Each scene shows the same named points in several views. A view is turned or mirrored, shifted and resized as a whole, has a little noise and may leave points out.

Scene 1
View 1
belis: [-10 -22   0   5 -13  14 -14   6   2 -12   3 -10 -15  -4  11 -21  -6  -4
   6  12  11   7  -6 -20   1  10  -6   6  -2   0  -7  24  25  25 -20  -1
   2  -1  -8   8  10 -12 -19 -13  -1 -15   8 -28 -24 -20]
ruvok: [-12 -33   8  23 -23  -1  -4   3   1 -20 -10   4  -9  -4  -3 -15  -2 -21
   7  13  -1   1  -2 -22  -6   4 -14  -6 -13  -5 -14  19  21  29   1  -7
  22   3 -14 -17   3   3   0 -17 -22  -5  11 -33 -20  -8]
kek: [  4 -19   3  -9 -25   1 -10 -19  -5 -10   5   6   4  -4  12  -6  -6  -6
   0  17   4  -7 -16   1  -4  14 -11  14   9 -11 -18  13  19  18  -6   8
  13  12  -5 -23  11  15 -10   0 -20  -4   8  -2 -25 -23]
nurin: [  5 -23   9   7 -22   2 -10 -15  -3 -12   0   0 -12   3  10 -21  -9 -12
   3  23   4   2 -12 -16  -7  14   2   2   7   3 -11  21  16  16  -6  -2
   3   0 -14 -18  13  -6 -16  -6 -12  -3   8 -11 -23 -30]
bibor: [ -9 -26   1   5 -26   5  -7 -10   1  -9   2  -7  -8   0  10 -16   0 -18
  -5  12  11   3 -20 -10  -8  19   1  10   3 -11 -13  28  26  27  -6   0
  12  10 -15 -12   7   8 -17  -5  -9  -6   6 -17 -21 -20]
seri: [  0 -14   9  -3 -25   1 -16 -16   6 -14   3   7   7   8  14  -5  -7  -4
  -1  10   3   5  -9  -5  -3  12 -14   4  -5  -6 -21  19  16  14 -21  10
  22   8   0  -6   6   8  -5  -9 -23  -6  16 -11 -39 -16]
pibi: [-11 -15  -2   5   0  16 -22   7   8 -14  12  -8 -27   0  15 -20  -7   6
   3  17  10  15   5 -29  -1   6 -11   8   2   9 -16  25  17  25 -46   2
  -5  -7 -11  29   8 -34 -25 -28  -3 -17  17 -37 -44 -20]
piviv: [-13 -15  -6  -6 -11  11 -16   0   5 -14   9   0  -3  -7  11  -6  -3   3
   0   7   9   1  -4  -8   2   6 -22  13   1 -11 -20  16  22  28 -29  10
  13   8  -1   9   5   0 -12 -16 -17 -15  13 -27 -35  -9]
lumaf: [ -6  -4   0 -13 -16  19 -23   4  10  -9  11 -14   3   1  25 -18 -10  12
   2   2  20  10  -8  -5  13  16  -6  10  -2  -1  -4  27  29  12 -36  11
   6  -1   6  22  12  -9 -19  -1   3 -21   8 -20 -32 -23]
nel: [-19 -29   9  27 -23  -1  -8   0  14 -21  -7   5 -13  10  -1  -8   3 -24
  -4   7  -3  16   0 -26 -14   5 -17 -10 -24  -3 -26  30  17  30 -19  -4
  31   5 -14   4  -4  -2  -1 -31 -24  -5  22 -42 -38   2]
kor: [  6  -9   5 -15 -21  16 -19 -20   5   0  14 -16  -9  15  30 -20  -8   0
  -6  14  21  15 -26  -6  -4  32  17  15  14   5  -7  37  25   8 -30  10
  -7   1  -7  10  17  -9 -36   5  10 -10   8  -1 -31 -41]
Bur: [ -3  -5  -3  -7 -10   3 -25  -4   7 -21  15   8  -1  -8  14 -13  -8  11
  -2  14   4   0   3 -15   3   2 -24   6   8  -5 -22   8  15  16 -37  11
  15   2  -4   7   7 -15  -5 -21 -31 -12  14 -27 -47 -16]
vage: [-10 -24  -7  -5  -2   5 -13 -14  -4 -11  13  13 -17  -5   6   6   0  -2
  -2  21  -2  -2  -2  -9 -13   4 -28  24  10 -11 -35  10  10  36 -29  10
   4  12  -7   0   4   1 -17 -25 -22  -7  21 -17 -41 -11]
laruz: [  5 -23  12  -2 -12   8  -9  -4 -11 -12  -7  10   1  -6   6  -5 -15   3
  23  18  -1  -7   2  -4  10   1 -22   9  -8   2  -9   7  15  18  -7   6
   2  -1  11 -15  15   4  -4  -1 -10  -9  12  -8 -16 -20]
fub: [  5 -31  14  15  -6   6  -8  -2 -12 -15  -6   8 -23  -3   2 -17 -13  -5
  22  30  -4   2   7 -25   0  -1 -12   2  -2  13 -12  13  10  23 -10  -4
  -9  -9  -7 -12  14 -18 -14 -16  -8  -6  15 -19 -19 -27]
fas: [  5 -34  20  25 -16   2  -6  -3  -5 -18 -13   6 -21   5   0 -21 -10 -16
  18  26  -7   8   4 -29  -4   3  -6  -9 -14  15 -11  20  11  19  -5  -8
   2 -10 -11 -15  11 -17  -9 -16 -10  -2  15 -23 -18 -23]
sev: [  8  -3   4 -12 -19   7 -24 -20   9 -11  17  -4  -7  11  27 -20  -9   5
  -8  18  13  12 -13 -13  -6  21   3   8  15   5 -16  24  16   4 -38  11
   1   1  -8   8  13 -18 -25  -7 -12  -8  12  -8 -46 -36]
bopi: [ -8 -18  -5  -4  -7  14 -16   2  -2 -11   9  -5 -14  -8  13 -15  -6   3
   5  15   9   1  -4 -13   3   7 -12  15   8  -3 -12  18  22  26 -25   4
  -1   0  -6   6  11 -10 -20 -13  -6 -15   9 -23 -28 -22]
fep: [  4 -22  25   8 -21   8 -11 -15   3  -7  -7   3  -5  24  16  -1  -8  -9
  10  12   1  17  -5  -8  -5  14  -8   1 -23  10 -17  32  12  13 -23   8
   9   3   6   5  10   3 -15  -6  -2  -4  24  -6 -32 -19]
rede: [-27 -17 -18  -4 -11  22 -16  34   1 -19   4 -19   2 -37   7 -31  -5  10
  10  -2  23 -10  -2 -13  27  -1 -18  11   3 -18  10  11  42  34 -12  -1
  11  -3  -1   9   9  -5  -5  -8  -4 -32  -8 -47  -8  -8]
Buk: [  8 -23  23   2 -26  11  -9 -22   1  -1  -7  -5  -6  25  19  -7  -9 -13
   7  15   7  18 -17  -4  -6  25   6   6 -14  10 -12  37  18  10 -16   6
   0   4   2  -2  15   7 -25   5   9  -3  17   4 -23 -31]
View 2
bopi: [ -1  -6  10   4 -26  10   2   2  -1  -2   9   0 -10   9  -6  -8   2 -11
   4   7   5 -10  -5 -14  11 -12  23  13 -17   8  -6  -2 -21  -4  -2 -10
  19  -4 -11  -8  11   5  -9  -7   6   5   3   7  -6   4]
pibi: [ -2 -13   7   6 -37  28   1  14  -1   0  15  -8 -21   9  -8  -7   1 -12
   2  24  -2  -3  -8 -10   9 -15  27  17  -2   8 -11  10 -17 -11  -6   4
  31  -8  -8  -4  19   0 -10  -9  16   4   2  10  -2  11]
kor: [-10 -11  -3  -7   1   3  11   2   5 -11  -6  -7  -5  -7   7  -7   7 -11
  22   4   2   1   1  -9   7 -17  33  29 -16  10   2 -11 -14   3   4   4
  24   3  -9  18   4   9 -13  -7   8   6  10  23   0  14]
rede: [  9   3  20  12 -46   7 -10 -10  -2   8  17   7 -10  -7 -14   4   7 -14
 -18   6  15 -10  -1 -29  -3 -16  23   7 -24  24  -8  -5 -25  -5  -5 -22
  19   3  -7 -12  10  12  19  -4  -5  -4  13 -14  -3  -9]
fub: [ -7 -15  -4 -15 -19   9  10   3   0  -7  12  -8 -14  19 -14  -6   1   2
  -9  13   3 -24  -8 -13  15  -6  19  -1 -13  -7  -1   6 -21  -2  -7 -23
  16  -4 -18 -18  13   7 -11 -10  20  18 -10   3  -5   6]
nel: [  7  -7   6 -17 -53  10   6  15   3  15   1  -1  -2  14  13  -3   1   8
   1   5  -7 -30   4  -8   4   9  29  -9  -5  -3  -8  22  -9   3  -3   2
  28 -18  -6 -31  17  -3 -12  -4  11  -5  -5  -3 -15   9]
sev: [ -4  -8   0   0  -9  15   7   6  -2  -9 -10  -8  -9   8   7  -5   8 -10
  22   6  -6  -3  -5  -6  11 -13  24  19 -11  11  -3   0 -12  -3  -4   1
  24  -1  -7  10  10   9 -20 -11   9  11   8  24 -15  17]
fas: [ -6 -16  -9 -26 -25   6  15   5   2  -4   6 -11 -12  15  -6   0   2  10
 -11  13  -1 -29  -3 -12   8  -1  22  -7 -10  -9   2  12 -14   2  -7 -19
  21  -5 -16 -21  12   8  -9  -8  24  15 -11   0  -7   9]
ruvok: [  6  -5   3 -20 -39  -1   9   2   3   9   2   1   0  12   1  -3   2   9
  -9  -1   1 -31   1 -16   4   5  23 -12 -16  -1  -2  11 -14   9  -4 -14
  21 -10 -12 -31  10   6  -7  -2  11   4  -5  -9 -16   3]
Buk: [-13 -17  -9 -24  -6  -7  16   6   7  -9  -7  -8  -2   0  13  -2   8   4
  17   2   2 -22   7  -2   9  -3  36  13 -16  -8   7  -6 -13   4  10  -8
  15  -3 -11   2   7   6 -12 -12   9   4   1  19   5   9]
vage: [  2  -4  18  10 -29   9   2   7  -4   4   6   5  -3  28  -3 -21  -4 -11
  15   0  -1 -17  -6  -7  25  -2  19  10 -19  -2 -10   3 -25  -1  -1  -6
  12 -17 -14 -23  14  -6 -28  -7   4   4  -6  12 -17   5]
piviv: [  5  -2  17   9 -36   9  -3   5  -3   5   4   4  -5  13   3  -7   4 -12
  10   1   2 -15  -1 -10  12  -4  23   9 -18   9 -10   2 -20  -5   0  -9
  16  -9  -7 -13  14   1 -11 -10  -2  -2   6   7 -13   2]
nurin: [ -5  -9  -4 -17 -11   1  14  -2   2  -5  -5  -5  -3  10  -1  -7   3   2
   4   0   1 -17  -2 -14  10  -5  22   4 -18   2   3   1 -16   8  -4 -12
  20  -2 -15 -10   5  11 -14  -4  15  14  -2   6 -14  11]
belis: [ -1  -9   5  -6 -30   9   4   3   3   1  10  -3  -9   2  -6  -4   3  -5
  -2  10   5 -12  -1 -16   5 -10  28  11 -13   7  -3   1 -18  -1  -3  -8
  23  -2 -10  -8  11   5  -3  -5  10   2   3   2  -1   5]
Bur: [  7  -2  13  12 -34  21  -3   5  -9   2  -2  -2 -10  22   2  -2   8 -13
  10   5  -6 -14  -7  -8  12  -6  16   3 -14  13 -12   8 -17 -10  -9 -13
  18  -6  -6 -11  17   5 -16 -16   2   8   7  14 -24   8]
laruz: [ -4  -9   4  -6 -16  -1   4  -4  -6  -7   3  -3  -7  20  -5   0  10  -3
   1   1   6 -31  -3  -7  16  -2  18  -3 -26  -4   0  -3 -24  -5   1 -38
   1  -1 -15 -15  12   9  -8 -20   1  14  -2   9  -8  -3]
seri: [  2  -4   5  -5 -24   2   5   4  -3   1 -11  -1   0  16  15  -2  10  -4
  16  -5  -5 -25   1  -3  12   3  23   0 -18   3  -4   4 -14   0   1 -13
  14  -7  -7 -12  11   6 -17 -15  -1   4   5  15 -19   7]
fep: [ -8 -16  -5 -18 -21   0  10  12   3  -4  -4  -8  -5   9  15   1  10   2
  15   6  -2 -28   5   2  11   2  34   4 -13 -10   1   5 -13  -3   8 -10
  14  -8  -8  -6  14   1 -13 -18   7   1  -1  19   1   6]
kek: [  0  -1   7  -7 -11  -8   8  -6  -2  -2  -9   4   6  16   5  -8   6  -4
  15 -13   3 -22  -1 -11  14  -2  19   4 -28   4  -1  -6 -21   8   0 -19
   7  -3 -14 -13   4   9 -17  -8  -1   9   3  10 -20   4]
View 3
bibor: [ 16 -11  -8  -9  -8 -10 -10 -11  12 -29  -4 -17  -8  35 -17 -13 -11 -10
   7   6   8   1 -26 -17  -1   9  29  -7 -13  21   9  19   4  15   0 -18
 -16  -7   4   3   4  -3   3   6  20 -10 -18   5  44  22]
vage: [  1   2  -2 -45   2 -10  -8   2   6 -39 -28 -38   8  25  -6 -21 -12 -17
  -1  13  37 -20 -26 -10 -28  12  44  -4  -2  19  -2   3  -3  -7   5 -21
 -19  -2  35  -8  39  10   8  -2   6 -20 -19 -10  17  23]
lumaf: [  0 -16 -25   1  -3  -7 -24  -9  16 -27  -3 -32 -24  51  -8   8   1   3
  20 -10  11  -9 -11   7   1  15  42   6  -8  -9 -23  -8  -7 -20 -15  -4
  -4  -8  12 -18  14   4  11   6   4 -30  -1  11  31  14]
pibi: [ -3 -16 -12 -29  16 -11   1   0   5 -49 -11 -40  -4  66 -22   1  -7  12
 -13 -12  17 -18 -15   6 -29  22  39   3  -3   0 -33 -13   2  -6  -5  24
 -10  -9  25  -8  22   6  16  -9   7 -26  -5  13  19   4]
fep: [ -1  -9  -2 -42   6 -14  -5 -13  29 -19   7   1 -19  40  -3 -12   4 -10
  22  -6  15 -17 -29   0   1  11  25  14   1   2 -14  17   1  13  -3 -13
  12   2  10  -3   9   7  24  14  -1 -14 -21   1  28  24]
fas: [  7  -6  -2 -41  12 -12  22  -5  12 -26   7  -7  -9  40  -4 -21  -2  -1
  -8   1   3 -16 -24 -19  -5   5  10  -9  11  -9  -6  12  26  25  15  15
   5 -20   7  23  -6  -2  18 -10  14  -6 -23   2  27  16]
rede: [ 21 -11 -49  16   2   9 -11  -8  -3 -34 -19 -62  -7  35  -5  16  -5  -1
   1  12 -10 -10  -1  -5   2  -1  45 -19  -1  -9   9 -31  12 -21  -7  -9
 -29 -34 -14  -2 -10 -10  -6 -22  18 -39   0  12  20  19]
bopi: [  4  -9 -16 -14  -1  -8  -4  -2   6 -37 -12 -33 -13  42 -11  -5  -9  -6
   0   3  18  -9 -16  -9 -10  12  39  -6  -3   0 -12  -7   1  -8   0  -6
 -17 -17  20  -5  17   1   9  -5  10 -22  -8   7  31  15]
ruvok: [ 20  -6  -9 -33   8   1   4 -11  11 -25  -4 -23  12  28  -5 -21  -3  -5
  -2  14  -3 -17 -23 -17  -8   1  17 -15   1  13  20  16  24  21   7  -1
  -6 -10  -8  14 -10  -5   4  -7  20 -10 -26  -6  22  26]
fub: [  1  -3  -5 -36   8 -15  23   1   6 -31  -1 -14 -15  36  -1 -19  -7  -7
 -12   3  16 -16 -21 -22  -6   7  20 -10  13 -16 -11   0  21  13  18   6
  -4 -28  20  20   6   1  18 -15  10 -10 -18   4  29  14]
kek: [  6   1  -6 -11 -18 -13 -16  -4  15 -17  -7 -19 -13  15   1 -25  -8 -20
  17  15  23  -3 -23 -24   8   3  29 -12  -6   5   8  21   2  -3   6 -28
 -10 -11  19   0  18   2   1  11  14  -9 -19  -9  44  28]
nel: [ 17 -10  -1 -51  21   3  -5 -15  16 -28  -7 -27  30  40 -14 -18   3   5
  -1   8  -2 -27 -29   2 -26   9  19  -3  -5  25  11  22  17  23  -5  10
   1  11 -10   1  -4   1   9   0  17 -16 -28  -7   7  25]
laruz: [  0   3 -13 -29  -4 -12   3  -1  15 -15  -5 -17 -22  13  16 -20   1 -19
  13  12  21 -17 -16 -20  10  -1  26  -9  15 -22  -1  -2  12  -7  14 -21
  -1 -27  18   9  11   4  14  -6   2 -16 -19  -8  27  27]
Bur: [ -3  -4 -11 -22   1  -5 -22   2  11 -28 -15 -50   9  32   1 -23  -1   7
   2   9  26 -19 -11  -3 -17  11  30  -9  -3  -7 -13   4   4 -25  -5  12
  -3  -3  27 -13  28   8   3   1   9 -23 -12 -12  18  18]
kor: [ -6 -18  -7   8 -17 -24 -16  -7  20 -32   8  -6 -43  58 -25  -1 -10  -4
  17 -18  22  12 -22  -8   5  23  39  10 -19   3 -32  13 -16  -1  -7 -11
 -10  -5  29 -15  24   3  15  20   9 -12  -3  19  61   9]
seri: [  2  -5  -5 -25  -5  -8 -23  -7  23 -16  -4 -22  -1  24   2 -22   1  -6
  20   8  21 -12 -22  -8  -2   8  25  -2  -6   4   0  23   1  -4  -4 -12
   2   4  14  -8  17   6   6  14   8 -14 -20 -13  30  27]
piviv: [  6  -6 -16 -22   2  -4 -20  -6  10 -31 -19 -42   3  31  -6  -8  -4  -5
   7   9  19 -16 -18  -2 -15  10  41  -5  -6   9  -2   0  -1 -14  -6 -12
 -13  -5  15 -12  19   4   4   0   9 -26 -13  -3  18  22]
sev: [ -9 -13  -2  -6 -11 -20 -22   0  18 -30   4 -22 -21  52 -16 -15  -6   5
  11  -9  29   1 -17  -7  -7  22  30   3 -13  -4 -32  18  -7 -11  -6   8
  -2   2  37 -15  33   7  11  18   9 -12  -7   3  47  10]
nurin: [  5  -7  -1 -14  -7 -16   0  -3  14 -25   5 -10 -16  36 -11 -22  -9  -6
   2   3  14   0 -23 -23   1  10  19 -10  -3   1  -5  21  11  13   8  -1
  -7 -14  18   9   9  -1   8   4  18  -4 -17   2  47  17]
View 4
nel: [  2   2 -26 -15   7  -3  -4   5   7   3 -47 -12 -16  -1  -4 -46   7  -5
   1  -3 -24  -1  15   3  -9  33 -13 -20  14   1 -15  -6   2  14   4  17
  24 -32 -13  25 -11 -12  12  16  -2 -27 -17  19  15 -27]
pibi: [  5   1   6   2  34  -6 -20  -1  -5  16 -22   0  12  48   8 -26 -19  12
  11 -43 -38 -10  17   1  -9  21 -15  11  -5  -5 -28  28  12   8  -3  29
   3  -7 -11  31   3 -13  46  -3  11 -34  -8  38  -2 -28]
vage: [ 10  14 -15 -16   2 -20 -49  14  -6  11 -18 -18 -24  39   7 -17 -14  13
  -8 -18 -26  -6   7   3 -17  25   0  11 -10 -22  -9  -5   1  17  -5  11
   0  12 -11  15 -15  -1  32  18  -8 -21 -25  -3   7 -25]
Bur: [  4  15  -4  -6  23 -19 -34   6 -11  12 -38   7 -12  35 -10 -27 -26  27
   4 -20 -25   9   1  15 -12  25  10  16 -10 -22 -23   4   9  23  12  29
 -16  -5  -8  27 -12  -5  29   7  16 -27 -19   8   1 -17]
sev: [ -3   0  20 -11  41 -29 -10  -5  -2  22  -8   7  15  37   7  -7 -27  24
  10 -25  -9  11  -2  -7   4  23   5  19   4  -9 -23   9  24  26  -3  21
 -26  17   2  39  -2  16  20   4  12 -17 -14   9   8 -10]
fas: [ -7 -13  -5   2  15   9 -25   0  -4  12 -43  -3  12  -5   4 -10  15  10
  11 -27 -38   5   0  -1  10  10   1 -14  28   4  -1  11  -6  16   4 -12
   2  -8 -19  16  -5 -17   8   4  -7 -24  19  15   7 -22]
kor: [ -8  -5  31 -13  42 -30  -8  -6  -2  23  21   7  31  32  18   4 -23  10
  11 -27   3   1   2 -26  18  15   5  14  15   2 -21   1  23  22  -9  19
 -22  25  13  30  -3  24  26  -6   9 -20 -17  16  -4   1]
nurin: [ -8  -7   7  -4  20 -14 -30   3  -1  14 -20   3  14   6   2   1  -3  13
  10 -21 -15   9   2  -5  10  11   7 -11  26  -2  -4  -6   5  24  -2  -6
 -13  10  -2  25 -11   5  10   1  -2 -22  -3   2   8 -13]
ruvok: [ -2  -1 -20  -5   2   0 -34   9  -1   2 -43  -1  -5 -13 -10 -24   8  -1
   5  -9 -23   2  12   5   1  16   1 -28  26   0  -4 -17 -10  19   9  -3
  12 -19  -9  17 -20 -12  11   5  -2 -32 -10   8   7 -20]
Buk: [ -8 -10  15 -21  23 -14   2  -4  -4  19   8  -6  22   1  22  -5   4   1
   4 -11  -1   3 -11 -29  24  16   7   8  23   8  -9  -2  10  19  -1   4
 -10  13   1   9  -5  15   5   9  -7 -11   0  10  -5   7]
belis: [ -2  -1   5   0  22  -6 -31   2  -7   9 -14   5  15  18   2 -15  -9   3
   8 -29 -22  -9  12  -5   5  13  -1  -5  12   0 -18   1   0  15   3  15
   2  -5   0  20 -10  -8  33 -10   7 -37 -14  25 -10 -14]
seri: [ -2   8  -5 -22  15 -21 -19   4  -7  12 -24  -1  -8   9   0 -22 -10  15
   0  -1  -7  13  -6  -3   2  26  13   9   6 -12 -14 -11   9  27  11  18
 -14  -1  -3  16 -17   8   7  16   5 -16 -19  -1   2  -3]
bibor: [ -4  -1   0 -12  13 -19 -32   7   2   8  -7   1   6   4   0  -7  -6  -1
   6 -11  -2  -2  13 -10   7  14   1 -19  25   2  -8 -24   3  21  -3   3
   0   3   7  25 -19   9  17  -2  -1 -28 -26   5   3 -11]
lumaf: [ -3   9  16  -9  36 -15 -18  -3 -14  13   0  16  19  26   2 -22 -25   9
   7 -23  -8  -4   1 -10  10  17  11  19  -1  -3 -32   2  10  19  15  40
 -14  -2   7  17 -10   3  35 -10  22 -35 -22  28 -24   5]
bopi: [  1   5   6  -2  22 -15 -42   5  -8  12 -10   5   8  32   2  -9 -19  11
   6 -31 -21  -5  11  -3   1  13   4   2   4  -9 -17   0   3  18   1  15
  -8   7   0  23 -12  -2  36  -6   8 -34 -18  15  -8 -15]
rede: [ -2  15  -2  11  16   1 -67   9 -21  -2 -18  30  13  13 -22 -23 -23  -1
   9 -30 -20 -17  22  10   3   1  13 -15   5  -4 -25 -19 -18  17  24  32
   2 -21  12  10 -28 -21  55 -34  28 -66 -36  31 -43  -6]
laruz: [ -3   6  -3  -7   7  -1 -51   7 -21  11 -25   4   0   4   1  -6   0  19
  -1 -17 -25   8 -15   0  11   7  30  14   6 -12  -3  -4 -13  22  19  -1
 -17   9 -12  -7 -19 -10  14   5  -2 -22   3  -4 -19   1]
fub: [ -2  -8  -1   4  13   6 -43   4 -11  15 -33  -3  10  11   8  -2   7  15
   7 -35 -42   2  -2   0   7   8   6  -3  16  -4  -1  14  -8  14   2 -11
  -3   5 -20  10  -7 -17  21   1  -7 -25  17  11  -1 -21]
piviv: [  4  15  -7 -13  12 -16 -37   9  -9   9 -17   1 -10  28  -5 -28 -19   9
  -2 -15 -15  -5   9   2  -7  24   6   8  -7 -13 -21  -9   2  20   9  28
  -2  -5  -2  16 -18  -3  34   5   9 -32 -29  11 -10 -13]
fep: [ -3  -3   2 -23  18  -7   4  -4  -6  16 -12 -11   7   3  17 -24   6   4
   0  -8 -13   4 -11 -18  14  25   6  14  13   1 -13   5   7  17   8  14
  -3  -2  -9   5  -5   3   5  17  -4 -10   3  14  -4   3]

In a view up to two points have been moved. Name them for each view, in the order of its rows, or write none.
view 1 -> laruz
view 2 -> none
view 3 -> vage
view 4 -> bopi
